Points, in no order, along strands that fork and pass close to each other.
Points whose rows are less than 27.5 apart are linked; no others are. Some points are linked to none.
Gat: [ 27  -8  23 -10  -1 -12  -8   3 -15  -4  -1 -13 -12 -16 -17   2  21  -4
  11  -4   7  -7   7   9  -7]
Mam: [ 12  -2   3   8   2  -4   6   9 -21  16  -3   6 -10 -27  15   4  -9   3
  14   9   7   9  -2 -22  -5]
daran: [  5   7   3  -1   0  13   2  -4   6   8   2  -3   2  -6 -10  -3  19  -8
  -8  13   1   1   1   2  -8]
dupu: [-16   4 -16 -15   0  -2  -9  -3   0 -18  11  11   2   4  -2  21   1  13
   2  -6  -1 -22   4  -3   2]
Kob: [ 13 -11  13 -10   1  -6 -10   7   4 -18  -3   1   4   5 -14   7   4   1
   7  -6   7 -31  17   6   1]
Dofo: [  2   6   2   8  -5  13 -14 -13   6  12  -2  -1   6  -7   1  -5  -6  -1
 -19  12   1   9  10  -6   1]
sab: [ 12  -2  12   3   4  17  -6  -3   2   4 -17  -9  -8  -2  -6   0  -3 -10
  12   0  10  -7  17  -7   9]
vuda: [-20   5 -18  -2   8   4  10  -2  -1   2   6   8   2   6  11   5   1   2
   1   0  -2   8 -10  -4   3]
fira: [ -5   9  -1  14  -9   5  -9  -4  -1  17  -3   1  -1  -6  12  -5 -22   4
 -12   2  -3  18   1 -13   6]
Vok: [ 21 -17   7  -9   4  -8  -1   0 -23 -15  -5  -8  -5  -8  10   5 -17   0
   8  -5  -2  -6  -3  -5   8]
tige: [ -8   7  -4  17  -5  11  -5   2   1  21  -7   8   0 -10  11  -3 -18   6
  -5  11   4  18   0 -18  -1]
nepi: [  0   1  -7   4   0   4   9  -8   4   7   9  -4  12   2  -3 -16   7  -2
 -20   7  -7  12  -5   9 -10]
veras: [-19   7 -12 -11  13   1   9  -2  -8   4   9  13   5  -4   6   9  26  -1
   4  12   0  14 -11   3 -12]
Vite: [ -6   5  -8  -3  -4  -3  -7  -6   1  -9   7   0  -5   2  11   0 -21   4
  -4 -11  -6  -2  -1  -2  19]
buna: [-11   0  -5  -7  -5  -4  -1   7   3 -21   3   2  12  17  -9  13  -1  10
   2  -8  -2 -29   4  -3   0]
digaf: [  1  -2   4  -1   0  11   6   3   5  -4  -2  -8   1   8  -5  -1   0  -5
   4  -2   2 -13  -3  -1   5]
sepa: [ 21 -11  22 -15  -2 -15  -4   8 -11 -12  -1 -10  -8 -10 -18   4  18   0
  12  -6   5 -18   4  10 -12]
Neseg: [-31   9 -28 -12  11   3  -5  -7   1  -7   5  22   5  10   7  16  10  10
   6   3  -2   5  -9   1  -3]
kot: [-10   0  -4  -5  11  -6  22  10 -15   5   9   6  -5  -7   4  11  20  -4
  15   0   2   5 -11  -5 -10]
mugu: [-14  15  -7   8   3  17   5  -4  20  15  -9   6  -2   8   1   4  -4  -1
  -3   3   8  11 -13  -7   0]
taz: [-11   2  -1   9  -6 -14   8  -2  22  -6   5  -6   8  25  -4 -15  -7   5
 -13 -14  -9   3  -9  16   0]
Vugeg: [ -1 -10  -3 -12   5 -15   0  -1 -10 -19  20   6  12   1   0   4   8   7
  -6  -1  -4 -17   5   5  -3]
seb: [ 15 -14  18 -16  -3 -19   1  12 -19 -17   1  -9  -4  -4 -14   9  13   5
  13  -8   1 -20  -1   9 -15]
kufu: [ 26 -13   6   9 -11  12  -3   2   1   6 -17 -14   1  -2 -14 -25  -2  -9
  -3   6  -5   3   8   4  -6]
vusi: [ -8   1  -5  -6   2   7   0   3  -2  -7   2   5 -10   0   6  13 -10   3
  13  -9   4 -14  -4 -11  12]
led: [-28  -1 -19  -4  12   1  10  -4  -3  -1   9   8   7  12   7   4  12   0
  -2   1  -7  14  -7   4  -4]
Rudad: [ 17  -4   8  -3   2   0 -11  -9   1  -1   7   1   6 -11  -4  -5   2  -5
 -13   8   2 -10  15   2   3]
nitu: [-15  10  -1  13  -5 -11   4 -11  29  -1   0  -7   6  18  -4  -9  -8   3
 -16 -14  -6   8 -12  17   0]
Vut: [ 17 -11  13  -2   1   9  -4   4  11  -4 -12  -7  -1   8 -21  -6  11 -10
  11  -3   7 -19  18  10   2]
madu: [ 16  -2  12  12  -4  10   3  11 -10  18 -19  -5 -11 -16   1   1   1  -5
  18   9   9   4   2 -18  -4]
puse: [  3   1   9  20 -14   4   3   0   7  10 -19 -18  -3   8   2 -18 -22  -2
  -7  -8  -8  17  -7  -2   3]
salu: [ 12  -6   9  10  -6  12   0   4  -2   4 -21 -15  -6   3   1  -9 -16  -5
   7  -2   1   1   0  -5  10]
gomeb: [ -6   1   0   7  -2  11   7   0  16   0  -4 -10   1  14  -4  -4  -9  -3
   0  -7   1  -5  -7   0   8]
belit: [ -5   7  -5  14   1  13  17   8   8  23 -10   5   0  -3   3  -3  -3  -2
   6   9   6  17 -12 -14  -8]
buzis: [  7  -8   3  -8   0   1  -9   0  -7 -19  -3  -1  -8   1   6   9 -20   3
   8 -13   3 -16   4  -6  17]
tepid: [  8 -11   9  -8  -1  -1  10  10 -12 -12   1  -9  -1   0  -9   4  11  -2
  12  -4  -2 -16  -5   4  -7]
kopi: [ 25 -16  10  -5  -1  -3 -11  -2 -14 -15  -9  -6  -4  -6   6  -1 -21  -2
   2  -4   0  -3   7  -3  16]
des: [ -3   5  -5  11   0   7   8   3  -7  16  -2   1  -1  -8  12  -5 -10   1
  -3   7   0  14  -5 -14  -1]
Vad: [-11   2 -14  -7  -1 -18 -11  -5   7 -18  21  12  13  10   6  -1  -6  11
 -19  -4 -10  -5   4  14  10]
lil: [-21   3 -19  -7   4 -15  -8  -8   8 -15  18  11  17  15   4  -1   3   9
 -17  -1 -10   0   1  16   4]
Tabed: [ -3   3   4  11  -3  13   7   3  11   5 -14 -10  -6  11   0  -3 -17  -5
   6  -9   2   0 -10  -8  10]
Zusu: [ 36 -22  11  -4  -3   0  -7   7 -12  -8 -23 -15  -6  -7 -10 -10   1  -9
  11   6   2  -4   8   8  -4]
dufo: [-13   2  -9 -10   2  -3   0  -2   8 -12  11   7  17  12 -10   5  20   4
 -11   7  -3 -11  -1  10  -9]
dusen: [ 16   0  14   2  -3  14   4   5  -1  12 -14 -11 -13  -8 -17  -1  17 -14
  16   3   5  -1   5  -3  -4]
pusur: [  8   3  11  -8  -5   1   3   7   6  -4   5  -6  -1  -5 -24   1  30  -9
   4   3   3 -13   1  10 -13]
lus: [ -4  -7  -5 -18   4 -13  -5  -7 -17 -17  20  10  -2  -7   3  19   3  11
   3  -7  -2 -18   3  -2  -5]
dizir: [  5   6   5   5   4  13  -5   0   2  15  -9   4 -12 -14   1  10   1  -5
  13   7  14  -1   9 -14   4]
Lavi: [ -4   9  -4  14  -1  10  11  11   7  22  -9  12   0 -13   7   2  -2   0
  10  17  13  16  -5 -18 -11]
Kuroz: [-16  11 -29   0   4   1  -3  -3   0   3   5  23 -13  -5  23   8 -16  11
   6  -4   4  12  -4  -7  11]
Rekub: [  9   1   9  10   0  17  -8  -1   0  16 -18  -3 -11  -8  -3   3  -8  -8
  13   5  10   0  17 -16   9]
zal: [ 18   0  14   2   1  10 -11  -9   2  11  -6  -6  -4 -13 -13  -1  13 -11
   2   9   6  -3  26  -1   1]
Geg: [  8   5   9  -1   0  12  -6  -7   6   9  -1  -5  -2  -8 -10   0  15 -11
  -3  11   7  -4  11   0  -3]
Salok: [-20   4  -5   7 -11 -21   2  -6   7  -7   9  -8  -4  16  15  -8 -21   0
  -3 -20 -15  10  -6  13  13]
bev: [  4  12   5   0  -1   9  -1  -3  -3  15   2   0  -1 -18  -4   3  21  -6
  -3  17   5  10   2  -3 -12]
vumo: [-22   5 -11   4  -4 -16  -4  -2  25 -12   9   6  17  27  -8  -3  -1  12
 -16  -7  -7  -7  -3  17   0]
foto: [ 20 -12  10  12  -9  10  -8   7 -18  12 -23 -11  -4 -12   3  -7 -14  -1
   5   8  -4  10   8 -17   2]
Rosez: [ -3   9   4  18  -6  17  -8  -3  11  19 -15  -4  -6   1   3  -3 -22   0
  -2  -1   6  12   5 -14   9]
Dif: [ -3   0  -3  -6   4   0   1  -6  -2  -3  14   1   7  -2   1   1  10  -1
 -10   7  -1  -5  -1   4  -2]
narus: [  1   2   3  11 -11   2  -8  -8  -3  10   0  -6   5  -6  10 -10 -20   2
 -18   3  -8  16   3  -7   7]
Riz: [  8   1   7  10  -7   4  -6  -7  15   5  -5 -10   4   6  -3 -18 -12  -3
 -16  -3  -1   4   5   4   5]
Zep: [ 11  -9   6  16 -10   7  -2   8 -19  16 -12  -6  -1 -15  10  -8 -17   4
  -1   8  -8  14   3 -21   1]
dolid: [ -2   2   3   0   5   8  10  10  -2   3  -4   2 -11  -5   3  13   2  -2
  20  -2  10 -10  -7 -11   1]
tobe: [  6  -8   4   6  -5 -22   4   8   6 -10   6  -4   9  17   4 -23 -12   3
 -13 -12 -12   1  -2  19   9]
furin: [ -9   0  -1  -3   0   7  23  10   1   2   4  -3   0   7 -12   5  21  -8
  10   0  -4  -3 -12   1 -11]
Lik: [ 20 -22  14 -15   1 -20  -1  14 -17 -24  -1  -1   5   3  -9   4   3   8
   7  -5  -1 -25   3  11 -12]
nir: [ 25 -12  10   8 -10  11  -4   5 -14  11 -21 -16  -7 -11 -10 -12   3  -8
   9  10  -3   5  10  -7  -8]
tumif: [ 19 -10  15  -9   3  -6  -8   6   4 -11   1   2   2   1 -18   0  17  -3
   2   1   7 -27  18  11  -3]
Ledug: [-19   5 -16  -9  -9  -8 -10   2   4 -22   7   7  10  16  -2  15  -7  15
   0 -11  -4 -24   5  -4   5]
par: [-15  12  -7   2  -3  -3 -12 -12  26  -7   6   2   4  15  -2  -1  -7   4
 -16  -5  -1  -3  -1  11  12]
zufo: [  4  10   9   3   1   8  10  12   4  16  -7   1 -13 -13  -9  10  18  -8
  18   7  13   3  -5  -9  -6]
ged: [ -3  -4   1  -6  -4  -2   1   9   9 -17   0   0  13  18 -13   3   4   3
   0  -6   0 -28   5   3  -2]
dap: [ 33 -19  10   5  -7   8  -8   4  -3  -1 -26 -16  -4  -3 -13 -20  -2 -10
   7   7  -1   2  14   8  -3]
ras: [ 20  -7  14   0  -2  14  -1   3   5   4 -16 -14  -9  -1 -20  -5  13 -15
  14   0   6  -8  14   4  -1]
vab: [ 15  -1  15  -9   0  -4  -6   3   6  -5   3  -4  -2  -5 -21   3  24  -6
   3   1   8 -19  14  10  -7]
bof: [ -2  10  -9  -1   7   9  -4   0   1   6  -2  16 -15 -13  11  14 -11   3
  15   1  15  -4   1 -15   8]
Mebab: [-19  12 -12  -8  11  10  -2 -11   6   4   3  13   9   5   2   4  17   2
  -5  15  -1  14 -13   6  -8]
zuvum: [-19  13 -13  15   0   2   1  -4   5  20  -4  10   1   1  17  -4 -17   7
  -9   3  -2  31  -7  -8  -3]
miz: [  1  -2  -2  -6   0   1  12   3   5  -4  13  -1  10   3 -13  -7  23  -5
 -10   7  -6  -5  -4  12 -14]
bigot: [  2  -4   6  -1  -1   5  -1   7  20 -10  -1  -2   8  18 -16  -4   7   0
  -5  -2   3 -21   7   9   3]
laz: [ -3   3   2  -1   7 -11  25  17 -14  11   5   4 -11 -14   2  10  21  -3
  22  -1   6   9 -14  -5 -12]
bubop: [ 22  -9  14   3  -1   1 -15  -4   4  -6 -11  -5   1   0  -2 -11 -14  -6
  -5  -2   1  -5  21   2  16]
tef: [ 33 -20  14  -7   1  -7  -4   4 -14 -10  -8 -10  -3 -10  -7  -9   3  -5
   4   5   0  -8   7  11  -3]
Gom: [ -9  -6  -9   4   2  -1  19   1  -1   1   8  -7   7  13   2 -12   3  -4
  -7  -8 -11  11  -9   5  -2]
gir: [  4  -4  -5   1   0   1  10  -2   9  -1  12  -2  12   7  -7 -17  12  -3
 -17   6  -7   2  -4  13 -10]
bez: [-10  12 -10  12  -1  10   2   3   8  22  -9  17   0 -10  12   1 -11   6
   1  16  11  20  -4 -16  -7]
mikup: [ 24  -1  22  -2  -2  -7  -6   2 -21  14  -5 -11 -18 -27  -6   6  16  -3
  11   3   8   7   5  -8  -8]
Bilu: [ -3  -6  -2  -7   1   0   1   4 -10 -16   1   0  -6   4   6  12 -13   5
  13 -14   1 -17  -2  -7  11]
soz: [ 23 -15   9  11 -12  14  -5   6 -10   9 -30 -19  -6  -4  -5 -14  -9  -6
   7   6  -3  10   8  -8  -2]
kab: [ 20 -17   4  -3   2  -8   7   1 -22  -8   6  -9   6  -9   6 -13  -2  -1
  -4   1 -10   1  -1   3  -2]
dit: [ 35 -22  11  -5   2 -12  -7   7 -10 -16  -6  -4   3  -2   0 -13 -10  -1
  -4   3  -3  -7   7  12   6]
riro: [ 11  -3   6 -10   4  -4  -5  -6  -3  -7  15   1   4  -8  -3   2  12  -1
  -7   5   1 -14   8   5  -3]
tere: [  9   2  14  -2  -1  10   8  11   1   7 -10  -8 -13  -6 -14   8  18 -11
  20  -1   9  -7  -3  -4  -4]
goz: [  6   2   8  15 -13  -7  -5  -8  14   7  -2 -10   5   7  -2 -22 -16  -1
 -21  -6  -8  11   1  11   3]
guko: [  9  -4   3  15  -4   4   4  10 -17  18  -9   1  -5 -17  14  -2 -16   4
   6   8   1  14   0 -23   0]
Keso: [-24  10 -31   2   6  -4   2   0   3   6   4  22  -8   3  25   3 -13   9
   7  -4   3  21  -7  -4   6]
bisok: [ -9   3 -10   4   6   4  12  -1  -8   8   6   4  -1  -1  13  -3  -5  -1
   0   2  -3  12  -8  -9   1]
dimo: [ 13  -9   8   8  -6 -18  -1  13  15  -9  -5  -3   6  21  -3 -23 -15   3
 -10 -12  -6  -5  -5  23   8]
mozu: [ -2  -2  -4  -9  10  -8   5  -2 -21   3  14  10 -11 -18  12  15   3   3
  11   1   6   1  -5  -9  -5]
ber: [ -5   4  -3   9   3  12  21   9   4  15  -6   0  -3   1   2  -3  -1  -4
  10   3   3   9 -14 -11  -4]
Zalek: [-18  12 -12   1   8  12   3 -12   7  13  -3   9   9   4   5  -3   8   2
 -11  14  -2  25 -15   2 -10]
lotig: [ 13  -1  15 -13   4  -9 -11  -7  -8  -5  13  -1  -5 -18  -9  12  19  -2
  -1   3   7 -13   9   5  -6]
Tas: [-16  10  -2  16  -7  -4   9  -8  21   4  -3 -11   0  17   0  -8 -11   0
 -11 -16  -6  13 -13   8   1]
nado: [ 14  -8  13  -4   4   4   5  11 -13  -2 -14  -9 -14  -6  -2   9   1  -5
  24  -3   7  -9  -4  -7   0]
kez: [ -7   4 -13  -8  -3  -3 -11  -4  -1 -15  11   7  -8   2  10  11 -18   8
   1 -15  -4 -12   2  -4  18]
Kal: [-20   7 -11 -10   8   7   8  -4   2  -1   6  11   9   7  -4   9  26  -1
  -1  12  -4   8 -12   6 -12]
muma: [ -5   8   2  -4   2  10  12   6   4   5   2   0  -2  -2  -9   9  21  -6
   8   6   4  -2 -10  -2  -8]
zum: [-10   1  -6  -6  11  -1  15   2 -12   5  12   4   1  -7   4   6  20  -3
   6   6  -3   7  -8  -1 -10]
mituv: [ -8   3   8 -13   2  -4   4   6  -9  -9   6   0  -4  -4 -11  20  19   2
  13  -6   4 -19  -2  -3 -10]
gekod: [ 15 -12  11  -7   3  -1 -11   1   7 -17  -8   0   2   6  -9   3  -6  -3
   6  -6   8 -25  18   5  11]
luro: [-29   0 -20  -5   6  -9  -1  -8   6 -11  12   8  16  20   3  -1  10   6
 -15  -2 -11   8  -4  13  -2]
dute: [  8   2   0  -1   0   0 -11 -10   6  -5  10   2   6  -3   5  -5  -7  -1
 -17   4  -2  -5   6   3  10]
lapof: [ 32 -11  22  -5  -3  -7 -10  -1 -16   3 -10 -16 -13 -21 -17  -4  18  -7
  12   2   5  -1  11   5  -6]
rit: [ 20 -11   5  16 -16  13   0   2   4  12 -18 -19   0   3 -15 -27  -7  -6
  -7   1  -9  11   0   0 -10]
Raf: [  7   5  12  -8   6  -1  -8  -5  -9   5   5   2 -15 -20  -1  18   9  -2
  13   1  13  -6   3  -8  -1]
zini: [-15   9  -2 -18  -1  -7  -4   1  -2 -14   9   6   7  -1 -14  25  27   6
   3   3   3 -18   2   1 -14]
Rufam: [ -8 -13  -4  -4  -2  -5  16  14  -6 -16   2  -6  10  19  -6  -1   2   3
   4 -11  -8 -14  -4   4  -3]
sevo: [ -2   0   1   0  -4  -8  -7   2  15 -12   7   1   9  15  -1  -6 -10   5
 -11  -8  -1 -14   4   9  12]
Zitu: [ -7   1  -2   3  -2 -13  -7   1  21 -11   9   8  13  19  -6  -7  -3   8
 -17  -5  -2 -12   2  16   6]
zufef: [  0   0  -7 -11  -4 -12 -16  -4   3 -23  13   9   1   5   7   6 -18   8
  -5 -13  -6 -16   7   3  19]
romet: [-11   4  -3 -13  -1  -5  -1   1   4 -15  11   5  14   6 -13  14  24   6
  -4   6  -1 -20   3   5 -13]
tonom: [-29  15 -12  11  -4 -13   0 -17  12   5   4  -1  -2  13  14  -4 -13   1
 -12 -12 -10  27 -12  10   2]
Zipu: [  7 -11  -2  -2   4  -4  14   1 -22   0  13  -7   4  -8   8  -8   5  -4
  -4   1 -10   6  -4   1  -4]
komip: [ -1   0   3  -9  -3  -1  10   7   3  -7   9  -2   4   3 -18   3  26  -3
   2   3  -3 -15  -3   9 -14]
Pufum: [  2   3   7  15  -5  18  -9   0   4  20 -18  -2  -6  -5   3   0 -17  -2
   6   3   7   7  13 -18   9]
sebe: [-12   0  -9  -1  -4 -12  -1  -2  -2 -14  11  -3   0  11  11  -2 -18   4
  -4 -14 -11  -2  -2   5  17]
Nati: [ 23 -16   9  -6   3 -10  -3   8  -6 -14   1  -1   8   0  -2 -10  -5   1
  -7  -1  -2 -14   6   9   6]
nok: [-24  12  -6  11  -8 -18   1 -14  12   0   8  -6  -2  13  14  -7 -15   0
 -11 -15 -13  17  -8  14   8]
rino: [ 15  -2  12   8  -4  13 -14  -9   0  15  -6  -5   3 -13  -9  -6   5  -7
  -9  15   1   5  23  -7  -2]
Nudi: [-13  14 -16  -7  10   5  -6  -9  -5   7   7  16   1  -9  15   6   3   4
  -5  12   1  13  -6  -2  -2]
zuvi: [ 10   6  10  -1   6   2  -9  -1  -7  15  -4   7 -18 -24   1  16   5  -3
  16   6  18  -2   7 -15   0]
dudif: [ 12   0   9   8  -6   7 -13  -8   9   2 -10  -8   0   1  -1 -10 -17  -5
  -7  -2   1   2  14  -2  14]
genid: [ -8  -3 -11 -14   9  -9   0  -7 -17  -9  19   9   1  -8   8  11   5   5
  -3  -1  -3  -6  -1   0  -1]
fufop: [-13  12   6 -16   0  -8   0   5  -4  -6   6   4  -3  -4 -15  28  27   5
  12  -2   7 -15  -4  -2 -12]
berik: [  1   5  11  18 -16  -4  -6  -5  12   6 -14 -17  -4   8   5 -13 -28  -2
  -8 -11  -6  14   0   2  10]
zabo: [  9   4  13  -9   2   0  -6  -4  -7   4   6  -4 -10 -18  -8  12  19  -5
   6   4  11  -6   4  -1  -4]
mar: [ -4  10   6  17 -11   7 -10  -5  12  12 -12 -10  -5   6   4  -7 -25  -2
  -8  -7   1  12   2  -7  12]
pivad: [-35  -4 -24  -6  11  -5   5  -7   1  -7   9  10  13  22   6   2  16   1
  -6  -2 -11  16  -5   8  -5]
mudet: [-34  10 -27  -3   8  -3  -4 -12   0   0   6  17  -1  12  19   2  -1   6
  -3  -2  -8  24 -10   7   5]
Dere: [ -4   1  -3  -3  -6 -17 -13   1  12 -20  11   8   5  12   3   0 -16   8
  -8 -12  -5 -16   6   9  17]
Bofoz: [-15  13  -8   0   6  17   6  -3  16   8  -4   9   1   7  -2   8   7  -1
   1   8   6   5 -13  -3  -4]
sugiz: [-12  13   0  16 -12  -4  -7 -13   8  14  -1  -5   1   2   9  -9 -20   3
 -21  -2  -9  25  -4   1   1]
tafa: [-19   3  -9   4  -2  -7   6  -2  22  -9   7  -2  14  24  -9  -4   3   6
 -13  -8  -9  -1  -8  14  -2]
sulip: [ 12  -5   8  18 -14   6   3   0   8   8 -16 -19   0   8  -6 -24 -17  -4
  -9  -6  -8  13  -3   4  -3]
rur: [  4  -1  -1   2   7  -9  12   5 -21  10   7   8  -9 -23  17   8   0   4
  14   5   7   8  -6 -16  -7]
gid: [  3   0   3  -2   5  10   0   4  -3  -1  -8   2 -15  -4   4  12 -11  -2
  21  -6  14 -13  -2 -14  10]
tipu: [ -8   2   1 -11   7  -4  11   7 -14  -4   9   3  -6  -8  -2  19  16   1
  15  -3   5  -8  -8  -6  -9]
notul: [-33  11 -21   4   5  -6   0 -14   5   7   4  10   1  11  18  -4  -6   4
  -9  -6  -7  32 -11   6   1]
Fof: [ -9   6  -1  16  -6   8  16  -4  16  12  -8 -11   1  13  -4 -11  -8  -2
 -10 -10  -7  17 -16   0  -4]
zure: [ -9  -7  -2  -4  -1   3  24  16  -3  -9  -1  -6   3  15 -10   3  10  -3
  13  -8  -6 -11 -10   0  -8]
kem: [ 14  -6   9   1   0   6  -4   4  20  -5  -6  -2   6  11 -19  -8   7  -7
   0   0   6 -19  16  11   1]
rudap: [-18  16  -6  18  -7   3  -2  -9   9  19  -6   0   3   2  11  -6 -19   6
 -19   0  -5  32  -9  -4  -6]
nodan: [ 23 -12  21  -7   2   2  -5   2 -14  -1 -17 -13 -16 -13  -9   9   7  -7
  22  -2  11  -8   5  -1  -1]
mekuz: [-18  14 -20  -4   7   5  -7 -14  -2   7   6  15   4  -3  17   0  -4   5
 -11   8  -4  21  -6   0   2]
Fudu: [-10   7  -5  -1   3  13  10  -2  10   3   3   0   3   7  -4   4  10  -2
  -3   4   0  -2  -9   0  -3]
saku: [  0  14   0   2   3   4  -2   0  -5  19  -2  12  -1 -23   4   6  15   0
   4  22   9  16  -1 -11 -13]
getoz: [ -2  13   3   2   4  14   3   4   9  17  -8   8  -9 -11  -3  12  11  -8
  13  13  15   2  -1 -12  -4]
fubo: [ -4 -10  -3   1  -1 -14   9   6  -1 -11  11  -7  10  16   6 -15  -7   1
  -9 -14 -13  -2  -4  12   7]
zil: [  0   3  -3   4  -5  -4  -4  -9  -5   3   8  -3   7  -4  11 -11 -14   1
 -20   1  -9  12   2   0   9]
mibo: [ 22 -15  10   4  -4 -13  -6  18  16 -10 -14   0   5  19  -6 -23 -14   1
  -7  -6  -3  -7   2  23  10]
Gev: [-10   7 -12   0   3   0  -4 -13  -5   5  11   5   7  -5  16  -5  -7   3
 -18   6  -8  17  -2  -1   3]
sasu: [-19  -3  -4   4  -8 -23   4   3   4 -16   8  -5   3  22  11  -7 -17   3
  -1 -21 -14   1  -3  12  13]
dugor: [ 13  -5   5  -2  -1   2 -10  -3  -7 -10  -6  -5  -5  -3  10   1 -22  -1
   2  -8   0  -4   4  -7  19]
fab: [-8 12 -8 -3  6 11 -4 -9  1  7  4  8  3 -9  5  6  6  0 -6 14  5  7 -4 -4
 -2]
fenus: [ -5  -5  -9 -11   5 -16  -7  -2   0 -19  22  12  15   5   2   2   4   9
 -15   0  -8 -14   7   9   3]
gof: [ 19 -19  10 -13   4 -22  -3  16 -11 -22   4   8  11   7  -4   0  -3  10
  -2  -5  -3 -25   7  11  -3]
Pasa: [-10  -9  -7  -3   1  -8  12   8  -8 -15  10  -6   9  15   4  -3  -5   3
   0 -12 -11  -6  -4   4   5]
reli: [-26   6 -21 -14   5   1  -5  -4  -3 -14   9  15   4   7   4  22   7  12
   5  -1  -1 -10  -2  -2  -2]
gen: [-30  11 -26  -6  14   4  -1  -8   4   1   2  21   3  11  14   8   4   7
   4   5  -2  18 -13   2  -2]
Dasil: [  8  -2  11  -2   3   0  12  12 -12   6  -7  -5 -15 -11   1  12   7  -4
  25  -2  10  -4 -11  -9  -3]
feb: [ -2   2   0  12  -2  15  16   6   7  12 -12  -8  -4   7   1  -5  -9  -5
   7  -2   2   7 -12 -10   2]
giv: [ -4   1  -4  -8   3  -2  -4  -4  10  -9  13   6  14   3  -6   0  12   2
 -14   8  -1 -12   3  11  -3]
Gunor: [ 14 -15   3  -9   5 -14   5  -1 -22 -15  12  -3   5  -6   7  -3  -5   1
  -3  -6  -7  -6   1   3   2]
naf: [  6   2   8   0   6  -9  17  16 -13   9  -2   3 -15 -17   3  11  10   0
  28  -1  14   2 -12 -11  -8]
mubu: [ 20  -9  12  -2   3   5 -10  -2   3  -7  -7  -6   0  -2  -7  -5  -2  -8
   1   0   5 -14  17   3  10]
zofo: [-14   6 -13   0   5   7   9 -11   4   8   6   2  12   5   3  -8  10   1
 -18  10  -7  21 -11   7 -11]
lufaf: [ -7  15  -6  -4   8   8   0  -3   0  15  -1  14   0 -13   4   9  14  -1
   3  19  10  12  -7  -5 -10]
peri: [ 31 -10  15   2  -7   2  -6   4 -14   6 -13 -16  -9 -16 -12  -8  11  -9
   9   7  -1   2  11  -1  -8]
zufe: [  4   2   7  10  -7  14 -18  -9   0  17  -7  -3   4 -14  -2  -3  -6  -1
 -14  13  -1  10  21 -13   0]
Ruzib: [ 16 -15   7 -12   5 -20  -4   4  -9 -20  15   9  10  -2  -2   0   4   8
  -7  -3  -3 -22   9   8  -2]
vol: [  5 -13   3 -14   6 -13   2  -2 -22 -17  15   1  -1  -6   5  11  -2   6
   4  -8  -4 -15   1   0  -1]
sez: [ -9  12 -21  -3   7   5  -3  -2   0   7   4  24 -11 -11  18  12 -11   8
   8   5  10   5  -3 -11   4]
vor: [-20  16 -23   8   2  -1  -1  -1   4  14  -2  21  -4  -4  24  -3 -20   9
   1   2   4  27  -7  -8   2]
loku: [ -4   1  -8 -13   9  -4  -5  -8 -14  -5  16  13 -11 -15  10  18   0   5
   6  -1   4  -7  -1  -8   1]
mupe: [ -7  11  -2  12  -1  18  -1  -3  17  18 -12   0  -5   4   1   2 -11  -2
  -4   2   9   9  -2 -11   4]
lufu: [ -3   8   2  14 -11 -10  -6 -12  12   7   4  -7   8   4   5 -17 -15   1
 -25  -2  -8  17   0  10   3]
rapub: [  4  -1   8   2   1  17   1   2   5   3  -8  -7  -7   2  -8   5   3  -8
  11   0   8 -11   3  -4   5]
Pif: [ -8  -8  -9  -1   6  -2  19   1 -14   2  14  -3   6   3   6  -8  10  -4
  -5  -1  -9  12  -5   3  -5]

A fork is a point with three links, a tip a point with one. Leave the first point through the second and follow the links. Name the first fork or tip that comes.
Dofo / zufe -> tige
gir / miz -> bof
foto / Zep -> Gom
zufef / Dere -> Fof
Nudi / fab -> Dofo
Zusu / dap -> Rosez
tige / bez -> Rekub

A fork is a point with three links. Follow the links from the first point to the second and name the forks in between, in order.
tef / Lavi -> Rosez, Rekub
led / berik -> tige, Rekub, Rosez
mar / zil -> Rosez, Rekub, tige
Mebab / rapub -> kot, riro, dizir, Rekub
Lik / belit -> tige

Follow the links from the first point to the second, and from the first to the third. Name the last point that the two ways share.
nodan / Kal / zini -> kot
dusen / fufop / bisok -> dizir
dute / dupu / bez -> dizir
pivad / zal / mar -> tige
nado / gir / riro -> kot
fenus / mekuz / Pufum -> tige
fubo / zufo / gomeb -> Rekub
bez / kufu / tere -> Rekub
Bofoz / giv / Zusu -> Rosez
